Each row is a point on a landscape with many peaks, with its height.
From any point a climber steps to the highest of the 5 points nearest to it. It stops when none of these is higher. Distance is the straight distance between rows; heights are no part of it.
z_297 (h 6.17): [-12  -2   8 -15   8  18   8  20 -10  -4 -11  29  -6 -11   6  30]
z_122 (h 5.42): [ -8  19 -25   9  18 -10  -6 -45  15 -31 -27   2  14 -12   2 -20]
z_554 (h 5.73): [ -7 -14  -7  -8   2 -27 -20 -20   1  -4  -6 -11 -32 -17  -3 -27]
z_402 (h 6.73): [  9 -10   0  23 -24  -6 -19  14  -2  26  22 -36 -21   8  -6 -23]
z_689 (h 3.53): [  0  -7  25 -16  17  21  17  38  -2  -3 -20  41   7 -16   1  23]
z_483 (h 6.74): [  5 -21   2   8 -15 -17 -22   6  -5  14  11 -26 -40  -9 -10 -34]
z_173 (h 6.62): [-22  -4  -5 -12   2  -2 -12 -14  -6 -11 -10   9 -21  -9   7   8]
z_899 (h 4.45): [ 16  13   6   1 -13  10  21  11   4  15  28 -14  38  37   0  22]
z_833 (h 4.82): [  8   6   4  12 -18   8   4  11  -3  23  30 -16  18  29  -2  18]
z_288 (h 1.87): [  6  -8  28 -11  14  27  22  43  -5   3  -9  37   8  -7  -3  25]
z_606 (h 6.83): [ 20  -4  33   3  14  31  32  44   0   9   2  27  27  12 -10  17]
z_906 (h 6.04): [-18   3   3 -18   9   8   2   2  -4 -16 -21  25  -9 -17  12  22]
z_353 (h 3.55): [ 13  11  -2  10 -26   0  -3   4  12  29  33 -39  28  32   7   4]
z_135 (h 4.39): [ 19  -8 -19  -9   9 -41  -9 -30   7 -14 -17 -17  -8 -25  -9 -52]
z_664 (h 3.94): [34  9 32 -5 11 24 45 29 17 -1 16  6 52 30 -6  1]
z_618 (h 4.53): [ 21   7 -30  10  18 -36  -5 -42  11 -17 -20 -10  15 -16 -12 -51]
z_722 (h 4.83): [-18  25 -18  -3  19  -1   1 -29  11 -35 -32  13  14 -17  16   5]
z_74 (h 3.56): [  5 -22  -1  -5  -6 -26 -18  -5  -1   2   2 -22 -39 -16  -9 -37]
z_180 (h 6.76): [ -2 -11   1  18 -19  -2 -19   8  -6  24  22 -22 -21  11  -6 -10]
z_811 (h 4.74): [  5   3   6   9 -13  18   9  17  -8  20  23  -7  14  24  -3  21]
z_231 (h 6.58): [  0  -4   2  19 -21   8 -10   9  -5  25  26 -20  -3  20  -2   6]
z_634 (h 5.50): [17  4 17  3 -2 26 29 27 -3 11 20  8 29 27 -6 26]
z_826 (h 6.42): [-15  -6  -9 -10   1 -14 -15 -26   1 -11 -13   0 -23 -17   3 -13]
z_91 (h 6.77): [-14  -4   7  -9   2  14   2  12 -11  -3  -5  22 -12  -6   5  27]
z_818 (h 6.96): [ 10   2 -23   0  12 -35  -8 -44  11 -18 -21  -9   4 -19  -7 -45]
z_176 (h 5.54): [ -4  -4   4   8 -11  14   2  14 -13  16  19   1  -6  16  -1  23]
z_216 (h 3.61): [ 17   1  -1  25 -32  -3 -16  11   9  32  27 -46   7  24   2 -17]
z_930 (h 6.78): [-19   8 -15 -10   9  -7  -6 -31   4 -22 -21   8  -7 -15  12   0]
z_815 (h 6.06): [11 -2 21  1  5 28 25 35 -7  9  6 23 16 11 -5 29]
z_641 (h 5.13): [-12  -9   1   8 -12   5 -13   6 -13  14  14  -2 -20   8   0  11]
z_787 (h 6.53): [  0 -17   2  14 -17  -9 -19   8  -8  18  15 -25 -31   1  -8 -24]
z_140 (h 5.11): [22 10 15 -2 -2 18 33 21  5  8 24  0 42 34 -3 20]
z_433 (h 6.61): [  2   9 -25   7  15 -28  -9 -45  12 -23 -21  -4   8 -15  -3 -32]
z_581 (h 4.09): [-18  -7   2  -4  -5   7  -8   1 -13   2   3   8 -21  -2   2  16]
z_174 (h 4.88): [  4   2   0  21 -24   3  -9  10   1  30  31 -33   3  23   0  -1]
z_442 (h 4.11): [ 33   2 -28   7  16 -41  -3 -31   7 -13 -19 -13  19 -21 -16 -57]
z_481 (h 4.16): [32 12 27 -5  4 20 44 26 15 -1 20  3 52 31 -7  9]
z_871 (h 6.43): [-14  15 -19  -4  15  -8  -7 -36   9 -29 -26   8   3 -15  10  -7]
z_4 (h 4.97): [-13   4  11 -24  20  12   8  22   2 -15 -29  36   1 -22  11  25]
z_56 (h 5.63): [-10  -6   8   0  -6  18   4  15 -15   8  11  13  -8   6  -1  27]
z_774 (h 3.50): [-10 -16  -1   2  -8 -14 -20  -4  -7   6   6 -10 -35  -7  -4 -18]
z_895 (h 0.35): [-15 -10  -3  -2  -8   0 -15  -3 -12   4   7   2 -26  -3   0   4]
z_259 (h 4.75): [  7  -7 -17  -7  10 -35 -12 -36  12 -17 -19 -13 -10 -22  -3 -40]
z_17 (h 5.09): [  3   4   8   7  -8  21  13  22 -10  14  20   4  11  21  -3  28]
z_743 (h 5.08): [-12   2  10 -20  15  11   9  17  -4 -13 -20  34  -1 -18  10  27]
z_558 (h 6.59): [-13   3 -15  -9   8 -19 -13 -37   5 -21 -19   1 -12 -16   6 -14]
z_976 (h 6.64): [-21  -4   2 -11   2   7  -3   2 -10  -6  -5  17 -17  -7   6  22]
z_260 (h 4.00): [-15  29 -11  -9  24   5   8 -10  17 -34 -40  19  20 -24  19  13]
z_110 (h 7.16): [-19  11 -12 -15  13  -2  -4 -23   4 -24 -25  14  -3 -16  16   8]
z_267 (h 6.71): [ -5  -6   1  16 -19   4 -15   7 -10  22  21 -14 -16  12  -4   3]

For each start below, name the point where the climber stops.
z_689 | z_91
z_634 | z_606
z_173 | z_110
z_774 | z_180
z_74 | z_180
z_174 | z_180
